Each row is a point on a landscape with many peaks, with its height.
A climber steps from a point to the highest of its 2 nearest points, and stops where none of them is higher. Distance is the straight distance between rows; heights are no part of it.
<764> height 558: 59  15  11  23  19  9  13  3  -24  -22  -22  -68  31  -13  -23  -2  -1  -8  -27  -15  -23
<664> height 287: -3  -41  38  0  17  -15  24  -52  17  -44  -6  -17  -8  30  17  -34  15  38  28  -43  -43
<824> height 499: 0  43  -25  21  -27  18  5  15  -16  11  8  57  0  12  53  -33  28  -14  18  -35  -15
<668> height 408: 3  35  18  13  -34  11  -20  12  -47  -13  30  67  -31  -2  41  -36  54  3  33  -21  -9
<728> height 630: 44  25  0  7  52  2  11  7  -8  -18  -9  -81  29  -30  15  9  -33  -4  -22  21  -7
<436> height 454: -16  -11  -38  -20  -7  -63  2  10  17  38  -16  -52  15  -12  26  42  -61  8  31  27  -8
<641> height 501: 13  0  23  46  20  19  16  -8  -11  -48  -19  -68  12  12  -48  22  -4  -21  -16  -20  -10
<826> height 137: -27  -22  23  28  46  15  -12  -53  34  -27  17  12  -13  17  -29  23  4  -65  -37  -5  -7
<631> height 172: -45  -7  14  22  28  3  -7  -37  14  -18  11  -36  -12  -12  -19  39  -3  -71  -19  35  -9
<889> height 284: -6  2  -21  4  -64  6  27  13  -1  30  2  -58  7  -23  -24  15  8  -18  42  18  -2
<548> height 316: -42  20  79  40  75  11  0  -2  11  -40  14  -2  0  42  -10  19  -10  -46  -58  -15  38
<647> height 477: 13  -1  -12  -5  15  -15  -13  -3  30  75  -18  49  -32  36  18  6  -42  23  21  -75  -1
<816> height 63: 56  -21  21  -24  21  -1  -28  7  10  14  -19  -3  -6  -9  -5  -39  2  65  7  -35  -46
<759> height 597: -50  16  35  17  26  9  50  -32  39  -16  6  41  21  24  37  4  -32  -20  -65  -15  1
<241> height 244: -47  -22  26  23  24  6  28  -40  15  -64  -13  7  0  38  1  -22  24  -4  -5  -28  -32
<456> height 365: 73  3  29  4  -64  -5  15  32  -3  13  12  -24  29  -54  -50  -30  29  54  -13  -30  -38
<597> height 285: 33  -9  47  -23  -68  28  12  25  3  17  23  -23  9  -63  -31  -18  23  54  17  -15  -34
<450> height 627: 0  -7  -35  -9  -38  6  8  -6  21  67  11  31  -2  -1  18  22  -8  -44  35  -14  28
<356> height 754: -42  17  -14  41  21  5  24  -15  19  -13  -7  42  20  37  35  2  -1  -35  -46  -20  -2
<320> height 86: 28  -23  31  -14  11  -30  -20  2  18  47  -10  -10  -25  -1  3  -20  -11  83  21  -67  -41
<299> height 468: -37  18  24  -5  24  15  46  -33  46  -1  -4  5  5  1  41  13  -38  7  -10  -32  -29
<465> height 339: 4  36  25  0  -58  17  -18  3  -60  -25  37  5  -4  -75  -60  30  25  54  -22  33  43
<80> height 322: -1  13  -72  -5  34  -23  -6  20  16  5  -41  21  40  32  29  -12  4  3  -14  38  10
<627> height 725: 6  6  -4  -2  54  -32  28  17  3  -27  -4  -80  27  3  31  15  -61  -6  -41  24  33
<373> height 399: -3  -4  -50  2  12  -50  -44  26  -45  -52  -4  -15  12  14  0  -1  2  -36  -2  66  25
<89> height 366: 12  -24  -36  -26  -13  -58  -26  26  5  61  -8  -34  1  -37  -1  21  -30  30  17  22  -2
<552> height 531: -31  -2  -1  17  51  0  22  18  -17  -48  -6  -46  27  16  2  14  10  -31  -29  59  13
<91> height 602: -5  23  -14  -49  2  11  -9  19  0  75  -3  22  -11  -46  48  7  3  13  22  46  -10
<442> height 615: 14  -4  -29  -39  41  -27  -33  2  -6  12  -18  -6  16  -33  17  -8  -6  30  -29  66  -18
<48> height 185: -35  -28  1  11  2  14  -2  -38  15  -18  -4  35  -6  8  -22  -31  47  -19  18  -6  -25
<529> height 447: 28  27  15  35  12  8  -12  -16  -15  -35  13  4  -36  32  25  -25  0  -30  25  -64  -12
<194> height 340: -9  14  -47  10  -39  0  25  -4  17  11  -27  -39  10  9  -23  4  1  -10  28  -6  1
<272> height 703: -3  8  -17  -5  27  -13  35  -4  43  -2  -36  -25  23  34  -4  23  -63  20  -39  -11  10
<624> height 835: 15  14  -9  -52  25  5  -26  5  11  43  -14  1  3  -59  24  -7  -5  32  1  52  -22
<235> height 494: -15  41  -21  -9  25  16  2  -2  -8  -3  6  13  9  -29  49  7  16  -28  -2  52  -16
<211> height 372: -45  19  75  65  34  15  -8  -7  19  -44  -4  7  8  56  -23  32  15  -42  -12  -18  -7
<289> height 487: 14  3  32  44  6  -14  8  -27  -15  -63  -2  -14  -26  70  14  -30  14  -6  23  -71  -2
<402> height 223: 18  -9  6  -12  -75  21  13  22  -7  35  23  -48  13  -65  -39  6  17  22  24  14  -2
<283> height 331: 5  44  -9  -16  -53  32  -16  24  -28  -21  21  53  -19  -16  -1  -32  43  26  19  -1  23
<477> height 483: 72  24  12  -2  -23  2  -2  35  -36  -9  -16  -28  28  -37  -38  -24  22  67  -27  0  -13
<861> height 362: 7  -8  -63  -5  23  -38  -14  14  -8  -18  -20  -15  14  25  8  -8  -12  -29  -20  43  25
<265> height 94: -34  -21  10  46  39  11  -11  -1  -5  -34  -23  -14  20  63  -74  30  20  -44  -22  24  16
<337> height 488: -4  -8  -12  -12  52  -20  -10  -17  39  46  -31  48  -18  34  5  3  -53  36  -15  -53  -20
<115> height 133: 47  -49  43  -26  -63  22  -21  32  19  40  56  31  -46  -9  0  -30  -5  31  37  -41  27
<593> height 207: -38  -15  -6  4  -6  -29  -19  -7  -15  -4  22  -41  -9  -17  -1  49  -3  -69  13  62  -2
<828> height 245: -49  5  -36  9  -21  -19  -9  -10  -9  6  11  2  1  -2  -7  34  26  -66  30  54  5
<297> height 480: 11  24  9  -24  -23  23  -33  -7  -57  -44  7  23  6  -52  -48  -23  40  45  -31  25  26
<587> height 106: 7  -49  47  -21  -2  -12  -8  25  26  94  9  3  -53  -13  -17  2  -5  63  41  -82  -18
<154> height 382: -6  -11  21  -12  -3  24  27  -39  42  29  -5  -7  -2  -19  19  10  -26  0  43  -39  -33
<303> height 163: 33  -54  69  -39  -67  65  5  37  -11  26  43  53  -38  -30  13  5  0  15  26  -9  42
<293> height 295: -16  13  -46  -7  -42  -15  -21  13  -34  7  19  11  -12  -12  9  14  27  -41  18  56  26
<868> height 326: 4  -37  38  -10  13  3  26  -55  34  2  -16  -25  3  -14  2  -14  -5  35  27  -39  -63
<351> height 13: 22  23  -9  3  29  20  -5  18  -33  -48  -33  32  7  27  2  -54  47  25  3  -7  -9
<753> height 492: -8  -52  -3  17  41  -40  10  24  -45  -53  -8  -72  39  25  -33  22  -3  -18  -30  65  11
<512> height 645: -23  -15  -53  21  2  -45  -1  -26  17  12  17  12  -9  18  27  29  -42  -80  -14  20  31
<582> height 35: 28  18  -6  -16  23  14  -6  10  9  -7  -31  18  5  -3  26  -37  8  37  6  -12  -28
<742> height 590: -20  36  -9  12  49  22  18  12  6  -39  -11  -22  17  8  27  5  10  -26  -25  22  -8
<617> height 395: 19  24  -21  20  -15  18  2  -4  -1  -12  -13  -24  -7  18  -14  -15  4  -21  27  -42  2
<345> height 489: -10  11  -8  -36  -4  22  2  -4  -14  48  14  32  -3  -44  64  18  18  -35  26  49  -10
<700> height 582: -5  5  1  24  7  7  50  -26  22  -39  -30  11  -1  63  -8  -10  -41  -4  -20  -59  8
<555> height 117: 50  -47  42  -16  -44  6  -6  31  23  83  28  0  -37  -18  -7  -12  -6  46  47  -67  -4
<768> height 205: 9  -11  20  -41  -67  57  0  22  -29  26  45  37  -20  -47  -17  13  18  14  14  27  57
<887> height 320: 27  -29  -31  -54  -17  -43  -47  51  -1  62  20  -3  3  -50  -26  3  -12  46  -13  50  11
<859> height 250: -12  26  7  -26  -75  41  8  24  -49  1  52  21  -4  -61  -19  37  16  46  3  34  69
<515> height 80: 3  -42  29  -15  -35  13  -13  -15  6  -2  22  31  -18  -13  0  -57  47  48  43  -16  -18
<896> height 530: 2  -14  -30  -11  -28  -10  -2  9  38  99  -15  39  -25  22  -4  14  -27  8  36  -58  19
<365> height 126: -26  -39  11  -19  -1  7  -1  -23  40  18  -12  40  2  3  -8  -39  40  31  34  -29  -31
<635> height 757: -15  -22  -38  16  -8  -1  2  -37  19  47  20  29  -1  19  15  25  -16  -86  -3  -7  17
<840> height 544: -35  1  -42  -11  -5  -33  19  -15  28  16  5  -23  8  10  36  31  -48  -35  4  30  14
<853> height 276: -22  41  19  2  -67  40  -22  35  -46  -5  43  79  -30  -7  -24  1  49  8  23  1  44
<727> height 632: 48  25  -11  -27  0  14  -23  14  -49  -26  -13  -4  18  -38  -17  -27  12  45  -31  39  3
<487> height 467: 27  -21  -49  -46  -11  -24  -45  -2  -17  12  7  11  4  -35  -14  -9  3  10  -15  63  13
<666> height 444: 3  -34  -24  -3  3  -39  -28  18  -51  -44  -10  -38  20  -6  -40  -6  31  -19  -19  76  -3
<585> height 606: -35  21  -49  27  -6  11  12  0  15  23  -7  66  20  38  54  -17  16  -18  -18  -24  -20
<357> height 353: -2  41  -30  5  -12  -33  -54  14  -65  -30  11  10  -12  -5  -10  18  18  -20  6  76  28
<237> height 845: 5  27  6  2  45  -4  34  0  37  -19  -5  -44  14  13  33  25  -71  -13  -42  -16  35
<761> height 113: -18  -44  19  28  56  9  10  -44  11  -39  -11  -7  3  35  -51  3  -3  -40  -40  -3  10
<620> height 593: 8  7  -26  -5  50  -13  17  8  30  7  -55  16  10  56  -4  -4  -40  47  -25  -30  -9
<560> height 431: -25  34  49  45  24  24  1  -7  1  -49  -4  -23  -12  23  -17  14  4  -43  5  -27  -15
<397> height 529: -5  8  32  47  10  -11  44  -29  0  -71  3  14  -17  89  24  -19  -33  -9  -24  -66  10

Where does a climber stop that starts at each point below?
<515> => <356>
<402> => <727>
<582> => <727>
<768> => <727>
<211> => <237>
<889> => <237>
<89> => <635>
<365> => <356>
<548> => <237>
<853> => <356>

Call two points neighbours if one is among the 2 nearest of the other. Go from one point of each pair to the other, from neighbour to neighbour, staying as high as possible. Name the lowest point that can't be avoided.
<727> / <742> => <402>
<635> / <742> => <887>
<237> / <635> => <647>
<742> / <624> => <345>
